Points, in no order, along strands that fork, close into loops and pass close to each other.
In the rows, zero is written as 128.
Two points are linked if the straight distance between their rows is under 70.4. Some points are linked to none.
Tepev: [139 154 154 121  57 137 100 102 100 116 142 154 114  76 132 112 120 112
  99 104]
niva: [135 152 123 149 164 151 162 127 126 198 164 129 174 170 153 145 146 121
 152 132]
Dagen: [115 149 173 140  68  97 140 147  77  78 127 107  92  84  80  86  95 122
 151 128]
Lifed: [147 168 126 162  96 178 115  89 113 175 138 134 133 111 169 173 139 140
 138 128]
bokub: [104 125 147 136  96  98 113 148 138  83 103 138 127 100  91 155 103 147
 156 159]
nesog: [138 147 155 121  63 119 113  98 117  65 120 135  77  62 128  87 113 112
  96 100]
nivi: [139 117 107 102 145 104 142 147 152  95 138 153 196 152 172 136 119 127
 169 167]
Suve: [118 120  94 128 149 180 139 153 137 188 135  74 122 188 100 123 112 120
 125 113]
guz: [ 88  93  99 105 164  67 177 198 132 146 142  81 120 179  84  98 119 148
 145 148]
guras: [157 150 133 163 142 154 130  81 139 140 114 167 154 129 182 178 171 133
 146 123]
rapa: [127 116 159 141 113 146 129 148 140 117 117 156 127 109 108 137 140 116
 152 120]
rige: [117 119  94 129 131 161 123 170 131 166 123  60 112 170  78 112  95 121
 121 121]
Peg: [147 126 130 133 161 129 106 106 166  89 104 181 168 129 157 168 142 128
 122 129]
gav: [148 150 154 130 157 117  94  37  78 134  90 133  91  86 171  88 155 133
  26  82]
topu: [156 171 158 149 124 140  94  34  89 133 108 145  88  91 175 140 173 147
  61  99]
Mevob: [131 127 152 150  78 145 122 122 128  73 106 122  72  68  98 110 122 115
 133 105]
Kinuf: [138 134 166 123  99 134 101  86 114  71 107 148  77  70 121 110 128 116
  84  93]
Vezep: [125 115 139 140 111 144 135 148 138 139 125 137 141 120 111 140 132 114
 161 135]
Lor: [120 119 127 153 147 151 181 135 129 208 162 119 129 156 134 135 156 132
 164 113]
tured: [143 107 120 136 144 130 179 138 155 160 150 157 145 143 152 135 171 123
 173 130]
lav: [104 140 164 139  79 100 102 144 110  87 117 120 116  93  80 133  95 137
 143 147]
pez: [115 157 140 117  44  77 100 111  95  67 133 133  88  64 109 109  77 134
 110 132]
davop: [133 152 138 146 144 160 139 140 120 186 156 123 165 155 127 142 126 110
 140 119]
kuga: [ 92 139 134 121 154 115 133 180 123 141 130  89 143 178  66 123  93 133
 128 151]
tupiz: [118 110 153 132 135 124  89 114 160  60  92 143 106  82 102 160 115 137
 101 130]
Mezis: [ 93 162 153 126 128 114 119 174 104 136 138  86 131 155  59 119  92 126
 123 150]
zufup: [108 136 120 132 120 156 119 177 110 152 130  62 105 153  60 105  91 120
 116 120]
gak: [137 105  69 109 162 140 181 134 131 190 174 111 155 180 193 106 147 129
 168 137]
nepe: [142 170 184 176 106 148 154  98  87 178 153 135 109 117 138 142 175 132
 140 109]
kegu: [140 122 151 140 138 154  95  87 140  93  94 153 108  84 135 149 146 121
  86 106]
Vis: [112  98  94 135  92 121 118 156 165 116 103 117 140 114 114 156 104 136
 169 152]
ziv: [ 93 173 155 117  74  95 107 153  73 110 138  90 119 100  69 106  76 137
 125 156]
rem: [130 161 159 139  81 163 137 122  85 165 157 111 111  99 115  99 133 103
 123 113]
kuviv: [113  97  94  77 144  69 159 177 122 109 143 101 158 168 143 110 114 149
 174 192]
sekiv: [102 121  66  99 146 116 113 164 147 127 114  74 156 199 116 124  78 145
 134 161]
tuv: [134  88  90 112 123 129 138 138 186  93 102 140 137 118 151 145 139 132
 166 152]
vanum: [137 144 123 161 103 174 125 104 131 174 130 132 136 123 160 165 143 126
 160 128]
loba: [124 135 165 169 137 151 182 126 119 192 162 140 123 133 117 139 165 133
 159 109]
Gemo: [155 131 127 137 169 118 135 104 158 104 113 185 182 141 174 155 165 119
 137 130]
boki: [139 155 127 104  41 118  90 112 106 114 157 156 125  81 130 116  96 116
  95 118]
rez: [158 134 112 124 164 116 157 124 154 118 137 176 192 155 195 141 161 120
 162 135]
kimor: [142 171 168 151  91 157 138  93  78 169 156 131 109 106 141 125 159 114
 125 107]
lok: [ 98 154 144 127  96 113 108 165  96 126 136  84 126 121  65 120  80 134
 134 153]
vunur: [107  96  93 112 125 114 140 167 153 137 124 111 163 150 122 132 110 121
 167 163]
podu: [134 109  91  99 144 135 152 154 150 146 145 128 179 161 164 123 129 115
 170 151]
tife: [129 137 153 116  85  95  65  98 119  62 131 166  87  71 123 130  93 136
  81 123]
tob: [126  87  55  85 164 130 152 166 140 160 154  79 139 207 149  91 120 125
 136 128]
Fuz: [154 155 167 112 101 104  97  72  90  98 105 180 110  88 152  80 146 119
  56  84]
tanet: [129 132 163 139  90 140 109 136 121 101 121 147 124  90 102 131 125 118
 143 127]
nad: [132 121 172 165 163 165 135  74 135 115  96 143  88  97 134 140 181 121
 102 105]
sunal: [ 81  97  98 124 143  68 168 192 128 142 129  80 125 165  71 113 114 145
 166 162]
tezal: [ 82 117  77 102 140  81 141 165 126 133 115  79 150 174 102 131  88 157
 165 193]
bal: [111 105  77 100 169 129 142 185 156 155 133  75 124 223  92 108 114 133
 123 124]
fezem: [152 144 145 118 125 129  68  64 110 105 117 171  99  75 162 121 138 125
  40  88]
Sumak: [166 156 134 172 159 141 113  59 137 129 103 169 149 129 182 180 169 137
 125 113]
Tozar: [124 132  82 118 152 165 118 154 146 158 141 100 183 180 139 129  85 122
 129 137]
Rugik: [156 141 157 130 174 123  75  52  79 126  88 147 104  83 156 101 150 126
  22  84]
futo: [142 125 148 148 178 162  93  66 139 111  90 140 105  87 149 159 151 128
  73 110]
depap: [ 97 127  61 102 153 107 121 175 143 124 101  61 131 217  90 123  82 154
 120 151]
fifi: [107 115 136 132 123  96  87 116 160  53  92 146 101  86 101 172  98 161
 121 155]
Nosi: [131 108 166 164 135 158 161 110 149 111 111 147  83 104 108 135 172 112
 152 101]
Fava: [143 136 156 128 120 117  63  92 123  76 114 171 107  87 132 147 105 130
  65 116]
malu: [111 133 146 123 156 129 139 176 128 156 158 108 147 165  80 118 107 116
 127 132]
Fusuk: [119 142 129 132  86 156 104 156 122 141 131 113 133 106  96 135  96 112
 141 135]
bodi: [139 131 165 162 176 157 115  49 122 123  93 127  88  96 155 154 179 140
  69 107]
Povot: [131 140 147 131  53 120 123 119 117  70 111 120  81  59 106 100 108 109
 125 108]
puf: [143 125 105 101 179 121 184 160 134 174 188 135 181 179 168 111 148 116
 150 128]
gusu: [119 134  82 127 144 173 128 131 140 183 141 100 177 169 156 137 106 120
 149 136]
pom: [123  94  97 124 110 128 116 141 187  87 100 140 132 108 130 163 110 144
 162 149]
geda: [135 119 170 159 133 168 139  94 140 101 103 144  75  91 117 130 162 118
 121  96]
lilan: [135 104 138 142 139 144 177 128 165 149 138 157 126 127 141 135 179 127
 167 123]
dezi: [110 113 114 135 109 105  85 128 164  68 103 146 119  90 113 182  94 158
 133 159]
vun: [141 133 118 155 126 166 144 115 142 161 133 144 163 130 159 157 148 121
 157 133]
fel: [138 119 134 144 121 168 117 110 159 119 109 152 130 107 146 164 146 119
 140 126]
Budam: [142  89  95  93 141 119 161 158 154 128 145 137 159 153 175 121 145 117
 177 152]
Litek: [118 118 112 137 161 156 176 145 138 210 167 102 137 175 122 129 141 129
 146 116]
vemu: [153 157 165 118  74 131 101  81  92 103 123 170 110  81 152  97 140 111
  82  91]
Vepi: [132 118 165 154 106 163 132 113 133  81 101 134  76  74 110 116 143 114
 130  97]
fali: [137  86  95  74 167  98 177 181 133 149 184 119 149 171 152 101 140 127
 156 144]
Nedi: [154 130 171 144 186 126  79  86 116  95  84 164 121 104 136 131 152 124
  63  94]
tapov: [156 161 152 142  93 156  92  84 109 135 135 169 125  83 158 149 141 128
 105 106]
Keku: [130  97  59 100 162 140 163 141 139 186 160  87 151 198 174 104 130 119
 154 135]
mulem: [120  84  64  71 167  99 151 181 139 137 146  75 132 206 131  91 108 128
 142 143]
sinu: [128 119 162 139 130 140  88  95 140  70  90 140  85  73 112 131 124 128
  83 105]
Doto: [124 142 165 141  73 127 119 147  99  94 127 123 115  85  84 109 108 114
 140 132]
pedub: [121  86  98  71 149  80 167 190 130 131 167 102 150 169 141  95 128 128
 161 167]
kota: [118 147 137 112  55  76  84 100 115  56 138 149  79  62 114 109  81 140
  91 131]
puz: [105  95  87 128 101 111 127 175 151 136 111  96 141 130  99 140 101 134
 172 154]
rol: [134 152 185 181 134 141 175 107 106 184 168 150 113 127 129 143 173 137
 148 107]
nomum: [147 129 179 133 171 125  72  81  92  96  83 165 111  97 137 106 144 118
  41  89]
nagog: [ 92  96  67  89 168  62 168 190 128 137 125  63 107 205  89  97 112 154
 135 154]
Kor: [135 151 162 137  61 147 141 120  90 120 143 125  96  83 111  86 136  99
 123 106]
Zisod: [156 137 104 124 168 119 172 123 136 157 162 157 190 157 186 130 163 119
 169 132]
pinu: [168 161 140 160 151 147  86  58 122 129 106 167 128 108 178 174 167 145
  97 109]
sizal: [ 98 114  72 116 162 116 128 179 149 135 105  66 110 216  87 116  98 144
 113 136]
Gasir: [111  76  85 103 165 111 183 191 147 175 159  91 117 182  94  95 128 130
 143 112]
nivu: [125 108  97  81 133  76 151 161 141 102 144 129 179 162 153 120 115 137
 173 184]
vebur: [ 93 114 139 127 118  76 135 149 140  88 105 139 137 131  94 147 119 156
 178 176]
Sif: [119 109  92 107 137 123 141 168 150 137 133 118 185 170 141 127 110 123
 159 161]
peva: [107  95  93 108 160 124 163 184 150 166 147  86 135 191  94 104 117 122
 141 128]
reto: [146  90  86  99 133 123 160 146 160 114 128 148 144 131 170 129 159 127
 176 152]
kugo: [139 129 148 132 134 119  62 105 144  72 110 181 134 102 136 172 103 144
  96 131]
pap: [165 167 137 152 108 158  91  65 108 140 124 164 121 101 173 176 149 136
 108 110]
Nipa: [160 161 157 142 136 115 108  23  76 129  97 138  82  90 177 101 175 148
  35  89]
non: [150 140 124 163 145 148 150  94 138 161 130 155 159 142 185 165 167 137
 164 136]
sova: [120 148 134 122  71 136 107 163 103 135 140  95 131 102  85 117  90 113
 123 137]
vibiv: [112  71  54  70 166  75 153 188 123 134 142  64 112 198 121  89 119 143
 137 147]
lalaf: [145 149 151 126  80 149  89 104 118 103 131 163 107  73 131 140 121 118
 102 112]
tezak: [116 111 139 125 151 116 178 172 147 165 165 141 149 157 105 116 138 113
 157 128]
Nezot: [113 124  80  98 160 135 122 163 152 136 138  81 177 204 131 117  75 132
 127 150]
Namu: [152 148 147 104 122 102  79  53  97 102 104 174  98  82 162  84 136 126
  21  76]
zize: [ 81 123 133 134 121  72 151 161 128 110 105 123 135 131  83 138 110 147
 183 180]
kov: [145 141 105 131 177 130 174 137 137 184 172 135 187 177 176 132 153 125
 154 129]
Bez: [159 148 145 135 126 145  86  52 109 113 107 157  94  77 158 140 152 131
  65  91]
vaf: [116 118  98 134 151 167 157 151 132 200 145  87 129 178 117 121 122 122
 144 128]
Zab: [128 154 141 132 162 157 140 164 125 178 162 121 163 169 104 127 123 107
 124 123]
zuv: [142 124 171 139 174 110  82 102 136  76  87 182 143 118 132 148 140 134
  83 113]
gati: [134 106 154 159 154 146 177 111 169 137 125 156  98 124 132 140 185 132
 154 113]
Bodul: [124 133 110 134 126 168 123 149 130 176 144 110 160 145 123 145 115 113
 148 137]
lapi: [ 76 118 116 138 132  70 157 177 126 128 109  92 128 151  74 128 107 161
 174 171]
gisa: [152 159 173 151 104 156 120  67  98 126 116 156  90  92 151 129 178 123
 100  96]
sos: [141 144 173 152  81 159 142  98 100 123 134 134  84  79 132 107 155 107
 135  98]
nofe: [134 122 137 129 145 123  91 109 164  75 100 173 149 109 138 168 114 139
 112 135]
sab: [103 159 149 107  43  82 111 130  78  96 142 112 110  81  89  95  73 127
 117 144]
sizib: [133 104  98  95 172 111 177 175 145 166 181 124 159 180 142 104 135 122
 144 132]
tume: [118 130 111 134 107 165 110 166 123 161 134  94 144 130 101 141  95 117
 139 131]

How many points has the smallest loop of links through each point below? Write - if it is on no loop.
bodi => 11
bal => -
reto => 9
kota => 20
Mezis => 10

A piece is two or more points that can be reached from each other along the links. Count, over all rows, the pieces, the separate loops (a circle has one, a figure eight two, a Y none), the forks (points with three links) and the tips (points with one).
pieces => 6
loops => 4
forks => 8
tips => 12

Name the points in between on the shortest way along the links from the first point to the second, in order.
zize / Keku => lapi > sunal > guz > nagog > vibiv > mulem > tob
vunur / reto => Sif > podu > Budam
nad / tured => geda > Nosi > gati > lilan
lav / Vezep => Doto > tanet > rapa
pinu / vun => Sumak > guras > non
